Each row is a point on a tangle of strands that fork, close into loops and nearly touch. The rows are in no order.
Points whose rows are less than 635 apart are linked; no others are. Some points are linked to none.
Tufu: [147, 326, 217, 101, -35, 100, -270, -174, 165, 234, -225, -154, -76, 58, -307, 252, -255, 257, 70, -176]
tabag: [51, -209, -118, -8, -208, 14, -190, 196, 284, -113, 60, -263, 206, 100, -94, -211, 20, -234, 8, 15]
vuna: [65, 34, -3, -79, 113, -127, -303, 210, 197, 232, 119, 1, -44, 215, -53, -21, -148, 180, 43, -131]
Pulof: [-61, 96, 102, 349, 123, -263, -228, -214, -153, 1, -86, -79, -441, 51, -120, 125, -121, 479, -130, -125]
kozo: [93, -80, 139, -75, -145, -141, -149, 198, 201, -93, -103, -244, 195, 148, -58, -158, -65, -65, 215, 103]
Nibu: [147, -634, -24, -61, -345, 343, -33, -136, -25, 71, -60, 47, -219, -105, -9, -130, 230, -408, -107, 201]
Nobo: [73, -118, -18, -233, -278, 212, 374, -45, 18, 189, 34, 13, 427, -82, 22, -326, 143, -104, 3, 1]
kagab: [-69, -610, 8, -35, -208, 196, -37, -11, -133, 28, 138, 33, -405, -42, 25, 94, -20, -325, -162, 137]
fer: [209, -427, -151, -57, -254, 351, -3, -85, 30, 80, 28, 180, 78, -194, 88, -232, 316, -418, -98, 393]
bufom: [-72, 163, -70, 226, 492, -434, -57, -128, -207, -49, 124, -68, -374, 5, 146, 185, -62, -174, -84, 178]
Vevir: [120, -29, -127, -168, -83, 190, 115, 75, 56, -93, -355, 202, 469, -54, -65, -158, 239, 27, -102, 77]
Zorid: [-116, -234, -4, -142, 11, -44, 22, 243, 81, -106, -106, 171, -107, -59, 94, 170, -166, 3, -100, -22]
sel: [141, 117, -60, -9, -167, -42, 73, -133, 240, 119, -92, 163, 400, -160, 42, -120, 17, 361, 299, -85]
Bebi: [-46, -101, -180, 75, -95, -102, -150, -26, 149, -158, 39, -169, -232, -164, 31, -82, -56, -339, -141, -52]
Vip: [100, 31, -13, -147, -54, 185, 45, 310, 203, 224, 76, 52, 63, -60, -178, -49, 25, -263, 158, -105]
Fitis: [23, 75, 193, -265, -69, 175, 119, 228, 209, -108, -219, 231, 91, -38, -111, -46, -123, 206, 144, 181]
mefe: [128, 61, 47, 137, 9, -141, -235, -47, 36, -128, -248, -156, -284, 103, -152, 36, -8, 433, -92, -136]
zub: [17, 513, -33, 85, 235, 100, 350, -345, -90, 32, -301, 178, 498, 27, 129, -295, 192, 5, -136, 114]
fud: [89, 117, 32, -33, -178, -31, -185, 132, 97, -92, 136, -217, -190, -60, -130, 53, 142, 110, -5, -393]
geza: [-226, -118, 3, 214, 166, -149, -46, -149, -225, -318, 276, -193, -199, 23, 151, 287, -102, 13, -11, -175]
febo: [39, 2, 95, -385, -107, 110, 298, 267, 52, 19, -182, 109, 92, -150, 105, -128, 13, 135, 213, 62]
kor: [4, 173, -75, -41, -312, 62, -322, -226, 172, -92, -41, 10, 194, -50, -146, 108, -210, 590, 220, -3]
kul: [67, -210, -80, -70, -238, 113, 206, 11, 88, 58, -21, 25, 303, -199, 43, -341, -77, -148, 298, -84]
med: [23, 168, -35, -141, -34, 107, 339, 33, -71, 131, -145, 305, 325, -125, 226, -128, 371, -372, -116, 423]
fazak: [150, -367, -133, -48, -343, 217, 215, 157, 153, 151, -42, 40, 233, -33, 206, 118, 68, -358, 29, 75]
puv: [-117, -465, 49, 33, -258, 150, -12, 193, 10, -152, 66, 131, -137, -75, 93, 81, -73, -112, -40, -103]
zor: [49, -34, 123, -162, 45, 115, 46, 200, 278, -220, -76, 61, -14, -131, 33, 120, -342, 50, 80, 118]
mon: [-113, -109, -32, 23, 243, -211, -156, 295, 170, 315, 203, -127, -163, 192, 127, 148, -71, -107, 52, -173]
fon: [265, 438, 173, -45, -223, 305, -367, -203, 165, 77, -126, -100, 74, 16, -259, 255, -23, 304, 83, -91]
kis: [87, -85, -75, -64, -126, 124, 66, 103, 157, -37, -373, 51, 130, 39, -252, 116, 175, -32, -60, -19]
gim: [-9, 19, -87, 125, 658, -428, 48, -193, -395, 68, 220, -10, -134, 94, 189, 89, 79, -255, -197, 58]
Zade: [88, -162, -144, -175, -144, 332, 534, -147, -151, 77, -107, 120, 332, -112, 96, -390, 266, -185, -12, 168]
lop: [-101, 116, -98, -8, 349, -289, -167, -48, -23, 55, 173, -71, -410, -90, 120, 162, -264, -149, -26, -118]
voli: [-333, -307, 175, 311, 419, 71, 86, -172, -343, -20, 328, 4, -408, 45, 21, -10, -148, -355, -233, 110]
nes: [143, -317, 40, -207, -236, 259, 101, 242, 89, -58, -62, -26, -55, -92, 81, -248, 328, -114, -54, 94]
Getar: [-228, -107, 81, -10, 18, -191, -110, 57, 36, -28, -122, -53, -110, 13, -32, 268, -176, 82, 6, -48]
Kos: [-91, 165, 165, -61, -245, -1, 109, 118, 161, 14, -255, 148, 167, -180, -28, -135, 210, -204, 111, 235]
nav: [212, 370, -21, -162, -267, 197, 204, 49, 47, 122, -216, 261, 408, -58, -63, 176, 159, 40, 70, -99]
Dum: [104, 487, 112, 330, 425, -154, -343, -443, -450, 28, 193, -164, -219, 194, -73, 372, -171, 330, 75, 170]
roz: [229, 393, 60, -98, -324, 207, -48, -55, 20, 163, -239, 167, 202, -64, -278, 318, 51, 308, 31, -151]
roka: [69, 140, -95, 20, -326, 3, -486, -145, -21, -134, 100, -33, -28, 54, -90, 203, -108, 414, 163, -154]
girar: [-97, 57, 34, 113, -56, -278, -103, -124, -57, -163, -88, -209, -139, 182, -7, 426, -347, 225, -50, -85]
lare: [99, -163, 127, -143, -244, -86, 292, 142, 261, -7, -168, -115, 11, -197, 179, -40, 140, 234, 57, 36]
Nul: [-125, 32, 33, 151, 237, -273, 102, -165, -220, -268, 0, -328, -245, 142, 109, 316, -84, 248, -129, -122]
Vamub: [138, 167, -164, -148, 43, 243, 567, -170, -152, -19, -78, 227, 491, -132, 217, -358, 328, -38, 6, 83]
kizod: [-40, 238, 131, 261, 549, -409, -75, -189, -289, 59, 267, -183, -85, 285, 14, 47, -140, 212, 6, -8]
Zoz: [-111, -270, -58, -91, -326, -128, -165, 104, 195, -44, 51, -188, 9, -8, -31, -266, 31, -284, -208, 163]
gofef: [-410, -248, 55, 187, 306, -127, -34, 126, 2, -4, -23, -16, -267, 128, -100, 71, -217, 43, -47, 49]
Laku: [-142, 279, 22, -61, 59, 2, -309, -65, -117, 9, 78, -171, -197, 84, -380, 154, -318, 401, 83, -60]
vege: [-316, -247, 24, 278, 276, -150, 90, 14, -199, 75, 181, -82, -296, 251, -124, 112, -165, -211, -183, 75]
lipav: [-93, -474, -25, 174, 216, 187, -43, -188, -266, -3, 434, -118, -429, -57, 28, -7, -141, -478, -272, 228]
Mib: [98, -38, 89, -156, 40, 211, -79, 297, 71, -31, 212, -130, -92, 57, -46, 46, -38, -316, 25, -194]
nidu: [-159, -328, 83, -204, -302, 262, 192, -4, -33, 51, -101, 11, 243, -215, -11, -89, 342, -500, -51, 93]
zukeg: [-60, 61, -52, 183, -187, -85, -46, 167, 79, -64, 125, -170, -266, 70, -38, 9, 34, -110, -193, -297]
saso: [2, -189, 190, -2, 101, -107, -97, 102, 144, -55, 166, -200, -239, -112, 224, -161, -179, 36, 35, -158]
Rava: [-79, 406, 112, 137, 405, -282, -344, -223, -269, 64, 255, -136, -178, 224, 32, 325, -83, 387, -37, 19]
zudo: [342, 12, -327, -83, -84, 109, 142, -32, 51, 51, -216, 226, 465, 45, 104, -158, 98, 23, -53, -33]
Beda: [-57, 141, 130, 173, 311, -349, -49, 108, -326, 33, 340, -107, -197, 249, 131, -21, -176, 49, -129, -82]
Tino: [5, 86, -133, -271, -133, 23, -222, 69, 126, -342, -154, 11, 210, -175, -75, 9, 118, 112, 139, -141]
fozav: [15, 346, 52, 0, 28, 59, 351, -287, 78, 109, -283, 244, 509, -173, 53, -256, 8, 127, 67, 160]
suv: [-81, 308, 65, -53, 240, -146, -287, 35, -133, -18, 259, -163, -380, 157, -117, 171, -179, 302, 32, -83]
taf: [4, -133, -11, 120, 241, 6, -163, 143, 59, -92, -166, -63, -365, 29, -124, -36, 136, 212, -107, -202]
komel: [-277, -17, -138, 250, 322, -277, 194, -189, -283, -111, 527, -196, -63, 123, 251, 150, -51, -70, -50, -179]
Mazo: [-103, 32, -103, 213, 76, -406, -75, -4, -225, 74, 40, 135, -376, 222, -193, 10, -189, 33, 51, -193]
Tasol: [165, -285, -88, -22, 83, 87, -175, 278, -56, -62, 360, -105, -229, 36, 58, -46, -72, -465, -33, -45]
Sotu: [-27, -32, -88, 90, -230, -21, 74, -12, 234, 39, -48, 38, 90, -106, 38, -123, -184, 93, 329, -119]
ranip: [81, 348, 45, -96, -216, 107, 42, -256, 54, -223, -376, 21, 423, -46, -40, 17, 98, 363, 223, 193]
Nagif: [71, -15, 64, 49, 251, -293, -132, 281, -108, 105, 368, -273, -267, 265, 131, 13, 4, -24, -81, -130]
ratif: [-58, 263, -91, 34, 272, 223, 453, -274, -264, 141, -84, 301, 462, 28, 241, -343, 231, -56, -124, 41]
kivo: [18, -188, 97, 108, 270, -78, -186, 216, -66, 44, 410, -73, -425, 147, 175, 74, -76, -370, -129, 50]
buruz: [114, -178, -71, -239, -89, 332, 141, 12, -71, 155, -65, 253, 182, -167, 162, -301, 489, -396, -16, 522]
kosel: [69, 138, 79, -47, -233, 4, -152, -99, 165, 158, -210, 121, 198, 2, -53, -81, -84, 553, 274, 33]
mun: [45, 135, -22, -55, -241, -43, -298, 70, -12, -149, -13, 38, 78, -53, -131, 171, 104, 178, 66, -199]
zeg: [148, 208, 50, -143, -72, 191, 20, 135, 181, 100, -2, 221, 335, -208, -50, -19, 16, -91, 89, -214]
Sube: [-102, 234, 13, -242, -157, 56, -14, 94, 88, -13, 25, -11, -126, 85, -206, 108, -295, 392, 93, -8]
ziti: [-50, -19, -79, -23, -211, 180, 258, -99, 292, 119, 27, 77, 516, -31, 31, -161, 158, 220, 42, -124]
rokis: [-48, -212, -244, 68, 259, 56, 57, 133, -40, -107, 112, 10, -438, -13, 104, 308, 22, -219, -136, -156]
panuf: [-131, 130, -136, 342, 95, -422, -106, -94, -97, 149, -9, 35, -394, 114, 41, 53, -164, 260, -131, -88]
geso: [-96, 225, 41, -52, -143, 6, 237, -42, -28, -75, -212, 224, 409, -108, 43, -330, 264, -375, 55, 312]
sogig: [113, 329, 105, -30, -39, 180, 259, -123, 101, -147, -253, 219, 495, -7, 4, -162, 44, 276, 243, 309]
Tirop: [-140, -13, -60, 263, 420, -251, 225, -240, -408, 98, 334, -126, -71, 68, 218, 14, -56, -282, -195, -90]
sut: [-150, -246, 152, -146, -196, 77, 109, 59, 114, 147, -206, 91, 120, -178, -157, -206, 218, -389, -75, 280]
Sem: [71, -163, -46, 71, 51, 125, -106, 101, 145, -274, -326, 82, -117, -6, -277, 35, 98, 86, 47, -106]

How many points has the smallest loop of links through each point below? Write none if it is on no loop.
Bebi => none
roz => none
ziti => 5

A tip is a point with one link. Name the tips that can be reached along the links from each point below, in the order of the rows.
fozav => kozo, Tino, ranip
kis => zudo, Mazo
roz => Tufu, vuna, Dum, Sube
geza => lop, lare, lipav, nidu

A piece is two or more points that can be reached from each other along the links. Count, over all rows, the pieces, the separate loops (a circle has one, a figure eight two, a Y none), the forks (points with three links) and the tips (points with one).
pieces => 4
loops => 1
forks => 7
tips => 13

Name the points in between on the shortest way along the links from the first point to the second, in order.
zeg / Sube => Vip > Mib > Tasol > kivo > Nagif > Beda > kizod > Rava > suv > Laku
kagab / lipav => puv > Zorid > Getar > gofef > vege > voli
komel / fer => geza > Nul > girar > Getar > Zorid > puv > kagab > Nibu
sut / kagab => Kos > geso > med > buruz > fer > Nibu
zudo / Mazo => Vevir > kis > Sem > taf > mefe > Pulof > panuf
